Points on a hilly landscape, in no order, each with its height.
From any point a ball rolls to the lowest of the 2 points nearest to it. It stops when none of these is lower. Distance is the straight distance between rows; heights are no part of it.
z_816: [ 10  -5  -6  -7   9 -11   1  16   0   5  23   4   6  -2  24   3  14  -1
  13   3   9   4 -11   5  -2]  height 604
z_843: [-11  -1   2  -8  10   7 -11   1   4  20   6   5  -9   4  -3   7  15  11
  16   4   5  -3   1  -4 -10]  height 185
z_886: [  5  -1  28  -3  10  -4 -13  15 -17   2   4   9  14   3  -3   8   2  11
   4   1  -9  -2  11  -9  -3]  height 234
z_862: [ -1  10   8  -4   3 -12   8  -9  -2 -11  -8  -7  13  -5  -9 -12  -6  15
 -19   0 -14  -1  -1   0   7]  height 462
z_729: [  6   7  10  -3  17 -15  -2   7  -5  -9  -7   0  21  -4 -13  -8  -5  17
  -3  -7 -22 -12   4   6   2]  height 429
z_327: [ -2  -6  -3   6 -18  11   7  -4   4 -34 -22   2  -3  12   0   1 -14 -15
  -8   5   9  -7 -10   1  13]  height 131
z_389: [ -8   0  -5   6 -13   7   4 -23  15 -11 -20  -5  -3  -3  -8   0 -16   5
   3 -13  -1   1  -7   9   2]  height 327
z_355: [  1  -2  -9 -15  10  -4   1  12  -1  13  20  -2  -3  -6  27  -2  11  -4
   9 -14  18  15   2   1   5]  height 579
z_144: [-11   7  -7   2  -7  -2   6  -9  11   8  -1 -10 -14  -1  -3   2  10  -8
  -7  -4  -6  -4  -5  -5  -7]  height 133
z_121: [-18   1  -6  -7 -12  16   2 -18  13 -14 -24 -19 -14 -14  -2  -9 -14  -2
   6  -8 -12 -13   3  -6  -1]  height 293
z_387: [ -1  -5  -9  -5  -8  18   3 -20  11  14   7  -2  -8  -3  22   2 -11   1
   1  12   9  -3   7  -3   2]  height 187
z_876: [ -9   0 -12   1  19  -7   7 -14  19  29  13   4   1 -15  13  -2  -3   4
   0 -13   4  -8 -15   2   0]  height 314
z_457: [-17   0  -6  -2  19 -19  -8  12  -1  21   3  -3  -2  -7  -2   8   9 -14
 -12 -29   9  -8 -16 -15   3]  height 288
z_976: [ -6   5  -2   5  -2   9   7   2 -11 -11   0 -21 -10  -3  -6  -1  -1 -20
 -16   4   0 -10  14 -20  -1]  height 124
z_241: [  2  -3  -4  -4  14  22 -12  -3   1   5  19   3   0  13   1   9   4  10
  10  20   5 -10   1 -14  -6]  height 239
z_855: [  7   3  -6   3  12  -4 -12   8  10  -6  -7  13  28   7  -6  -4  -7  21
  10   5 -18  -3   1   9   0]  height 377
z_445: [ -7   6  -3   8  -7  -4  -2 -11  20  24  -4   6  -3   0   3   7   4  12
   0  -1  -7   1  -6   3  -9]  height 198
z_860: [  7  20 -17   4  -1 -11  16  -3  -5  10  -3  13  13  12  -4  -5   4 -12
 -13  26   3  12   3  -9  10]  height 295
z_61: [ -9   6 -19   0  15   6   6  -3  23   9  -2  -5  -8  -8  14  -3  -6  -8
   1 -17   6 -16  -8  -4  -2]  height 233
z_315: [ 13 -14   0  -1   6   5  -1 -12 -15  14  15  12   5 -18   7  -6   4   9
  13  13  -9   1   6  -2  -6]  height 391
z_231: [ -5  10  -3 -20   6  -2   8   9   0   3   9 -10 -18  -3  13 -11   7  -3
  -2 -16  17   9  13  -4   6]  height 558
z_157: [ 14   8 -15  -7   8  -2  -2  22   4   5  17   8   7   7  16   1  17   6
  26  22   2   3  -7   6  -4]  height 630
z_30: [ -8   0   6  -4   5  12  -6   2  18 -12 -15  -3   6  19  -2   0 -11   8
   3 -20  12  -4  -2   0   3]  height 317
z_609: [ -5   1 -14  -2   7   7   0   2  12   3  -5 -13 -18   5   5   5   3 -16
  10 -11   2  -9   6 -12 -10]  height 179
z_366: [ -1   0   6  10 -21  -2   4   5   4 -35 -14   2 -14  18 -15   1  -5   0
 -17   0   4  -1 -10  13  13]  height 175
z_123: [-10  11   1  19  -3  -1  -1  14  -6 -10  -5 -11  -1 -10 -26 -16   1   9
 -10 -16  15  24   5   7  -5]  height 305
z_574: [ 12 -16  21  -1  -6  -3 -13   5 -16  -7   7   9  -9  -5   5   5   8   4
  29  11 -10  -9  -6  10  -5]  height 483
z_100: [  8   4 -10   3  -4 -10  17 -16   7   3   0   7  10 -13  13 -17  -1  13
  -3   1  -5   8  -3  13  10]  height 416
z_495: [-11   3 -13  18 -14   7   7 -14  11  12   4  -9  -9  -6  -4  -3  -8 -11
 -29   1   6   8   2 -12  10]  height 49
z_575: [ 12 -17  13   4 -13   8  -5  -1  -7 -17   2  12   1   0  13   5  -3   6
  14  17  -2  -8  -9  13   5]  height 509
z_358: [ 12 -16   2   4   7   0 -17  18  -4  -8   9  13  13   8   6   2  -4   5
  23  -2  -3   4  -3  13  -6]  height 682
z_551: [ -6  -8  14  -6   6 -14  -4   5   0   2  -6   0  -7  -6  -1  -2   2  -4
   5 -16  -4  -7 -11   3  -2]  height 351
z_214: [ 13  14 -11  -9   9  -1   5  -1  -4  -1  -1   7  21   7   1   0   3   0
  -2  21  -6   0  10  -6   2]  height 362
z_700: [ 10 -26   8   9   5  11 -18   5  -9   8   7   5   5   1   9  11  -3  -8
  15  -4  11   2  -2   2 -11]  height 699
z_19: [ -3  17   1  -8 -10  -3  -4  14  12 -12  -6   0 -12  25 -18   3   0   9
  11   1  -3  14   7  10   0]  height 66
z_734: [ -3  11  -8  16   4 -16   1   5 -10   8   9 -10  -7  -9 -18   3   5 -21
 -16 -11   3   1   0 -18 -11]  height 206
z_175: [  2  -8  -7   6 -13   1   7 -27   4  -4 -11   2   6 -13   9  -2 -13   8
   2  -5  -6   0  -6  12   3]  height 361
z_453: [ 10  -7  15   4  -1  -8  10  -5  -6  -9  -5  13  13  -8  16  -2   2   8
 -17  16 -13 -19 -15   3  15]  height 501
z_718: [ -3   8   3  15   1 -11   3  12 -16  -5   6 -12   5  -6 -19 -10  -1  -4
 -22 -10  10  14   3  -6  -7]  height 253
z_179: [ -7   2   6 -11  -2  20  -2  -6   9 -16 -19 -14 -15   3   1   3 -13   2
   5  -1  -1 -13  12 -10   1]  height 269
z_164: [ 11 -18  11  15 -12   5  -2 -10  -9  -5   2  18  12   3  11   2   0   4
  -7  20 -11 -13 -13   9   8]  height 527
z_982: [ -2  13 -13  -1   2 -13  10   8 -13  -5  11 -15  -4  -6  -7   1   8 -25
  -8   3   6  -5   9 -17  -3]  height 165
z_772: [-15  -7  20 -13   2  24  -9   5   7 -10 -16  -7  -8  18   0   7  -8   3
   3 -10   7 -13   8  -6   7]  height 290
z_335: [ 15  10   1 -11  13   1  -3  12  -7 -12   5   4  12  10  -4   7  -3  10
   7  18  -6 -15   4   3  -1]  height 313
z_79: [ 13  -2  16  -3  -9 -14   2  15 -24 -13   7   2   1   6  -4  13   3 -15
   1  14 -11   0   3  -2   3]  height 141
z_987: [  7   7 -13   4 -13 -12  17  -2   2  -1  -6  10   3   9   0  -5   0 -12
  -3  14   8  17  -6   9   8]  height 222
z_818: [-11   1  -8  -1   9   1   0 -14  22  31   4  11  -9  -7  14  -3  10  18
   3  -5   0  -7 -14   7   0]  height 270
z_880: [ -7  -2  15 -12  -7   5   3 -19   4  -3 -16  -4  -3  -4   4  -6  -5  23
 -13   0  -7  -9  -2   2  10]  height 490
z_845: [-11   5   0  23 -21   7  -1 -18  -1   4  -4 -12   0  -4 -20   3 -12  -6
 -21   7  -3  15   4 -10 -10]  height 40
z_901: [ -6  -4  11 -15   0   7   8 -25  -6  12 -10  -8   0 -17  13 -14  -7   9
  -8  -9   6  -4   1   0   7]  height 512
z_913: [ -8   6  13   9 -23   1   4   3  -1 -16  -6  -7 -14  15 -17  -3   4   4
 -14   0   7  16   7   5   4]  height 218
z_477: [  5  -2   0   9  -9 -17  16 -12  -7   1   5  11   5  -3  20  -6   1   2
 -15   1 -11   1  -5   7  12]  height 464
z_85: [  4  -1 -11  16  -1  -2   3   6  -6 -18  -7  -6  -1   6 -15   6  -2 -34
 -11   2   1 -10  -7  -3  -7]  height 29
z_985: [  8  -2  -2   4   8  -2  -3  -8  -6  20  13  16  16 -12   4   6   4  10
  -1   4 -13   4  13  -7  -3]  height 332
z_7: [-10   9   3 -20   6  -3  10  -9  -1  13   3  -6  -8 -11   5 -14   7  14
 -12 -18   6   9   6   3   7]  height 538
z_766: [ 12 -20  14  -6   1  -4  -3   0 -18  -1  11   4  -3 -22   5  -7   5  12
  28   4 -10  -5   1  16  -7]  height 449
z_647: [  4  -9  30   5  -6  -2 -13  17 -11  -7   2   6   5  16  -1  12   1  -1
   0   2  -6  -4   5  -2   2]  height 193
z_81: [  1  -4   7  -1  12  -1 -16   6  -6  17   8   9  20  -2  -4   8   1   5
  -3  -7  -1   3  10 -14  -5]  height 279
z_566: [ -6   7 -11 -13  -7  19   7 -17   7  11   1  -9 -18  -3  11   2  -1  -5
  -2   9   4  -3  19 -18   3]  height 223
z_698: [-10  -9  13   5   7 -16  -3  15  -2  19   4   2  -6  -8   1  13  11 -17
  -7 -21   0 -10 -17  -6  -6]  height 320
z_28: [-11   1   6   3  -7   0   3   2   9   1  -4  -6  -9   6 -16  -6   3   0
  -4 -20   8  25   0   8  -3]  height 265
z_709: [  5 -20   7  -7  21   9 -19  12 -12  17   8   1   1  -9  11   2   5  -8
  27 -15  13   6  -5   8 -15]  height 715
z_247: [  0  11 -10  -4 -21   1   3  -2  13  -8  -7   8  -6  13 -11   2   1  13
   6  10  -1  27   7  15  -3]  height 28
z_711: [ 22  -3 -11   1   4  -8 -11  32  -2  -6  10  11  16  10  12   1   6   1
  23  14  -7  10  -7  21   1]  height 659
z_180: [-20   5 -15   5  13 -14  -1   8  -4  13   8 -11  -6 -11 -14  -2   6 -16
 -25 -22  14  -4  -4 -17   2]  height 249
z_503: [ -3  11  -8 -16 -10  19   9  -6   8 -14  -7 -14 -16   4   5  -1  -2  -3
   6  12  -1 -13  16  -8   7]  height 248
z_59: [  1  -2 -11   6  -7   2   7 -24   7  16   5   2   1   1  10   5 -12 -15
 -18  10   5   2  -3  -4   8]  height 125
z_829: [ 18  -4   3   3   1 -11  -1  15 -20 -18  -1  -2   1   1  -8   9  -1 -26
   5   2  -1  -4   4   1  -6]  height 94
z_463: [  7  15 -21   1 -17  -6  17  -5   7  -1  -7  11  -1   4 -15 -11   6   2
  -5  13   0  29   2  16   3]  height 139
z_812: [  2 -15   3 -13  22  -1 -23  14 -14   9   7  -2  11 -11  -3  -1   6   6
  35 -11  -3   2  -9   6 -11]  height 730
z_71: [  1   1   6   6  10   1  -6   3  12 -17 -15   2  17  11 -13   5 -19  11
   4  -9  -4  -1  -5   6  -7]  height 353
z_499: [ -5  -1  -4  11 -10  11  10  -2  -2 -16 -12 -12 -10   8  -3  -1  -7 -29
 -15   2   5  -8  -3  -6   0]  height 81
z_777: [ 10  -2  -1 -11  17  17  -1   8 -10  -7  21  -1   5   6   4   4   2  10
   4  23   5 -16   3 -11   5]  height 274
z_670: [ -5   8  10 -14   0   1  -7  10   9   7  -3   2  -7  15  -3   4   8  12
  13   1   0   5   8   2  -4]  height 132
z_480: [  2   1  -2  19 -13  -4  -2 -13  -1   5 -10  -1   4  -9 -26   4  -2   0
  -7   1  -9  22   9   4 -13]  height 129

For each start below, name the point where the ball stops.
z_81 -> z_85
z_214 -> z_247
z_335 -> z_247
z_157 -> z_845
z_880 -> z_845
z_698 -> z_85
z_575 -> z_85
z_28 -> z_85
z_453 -> z_845
z_121 -> z_845
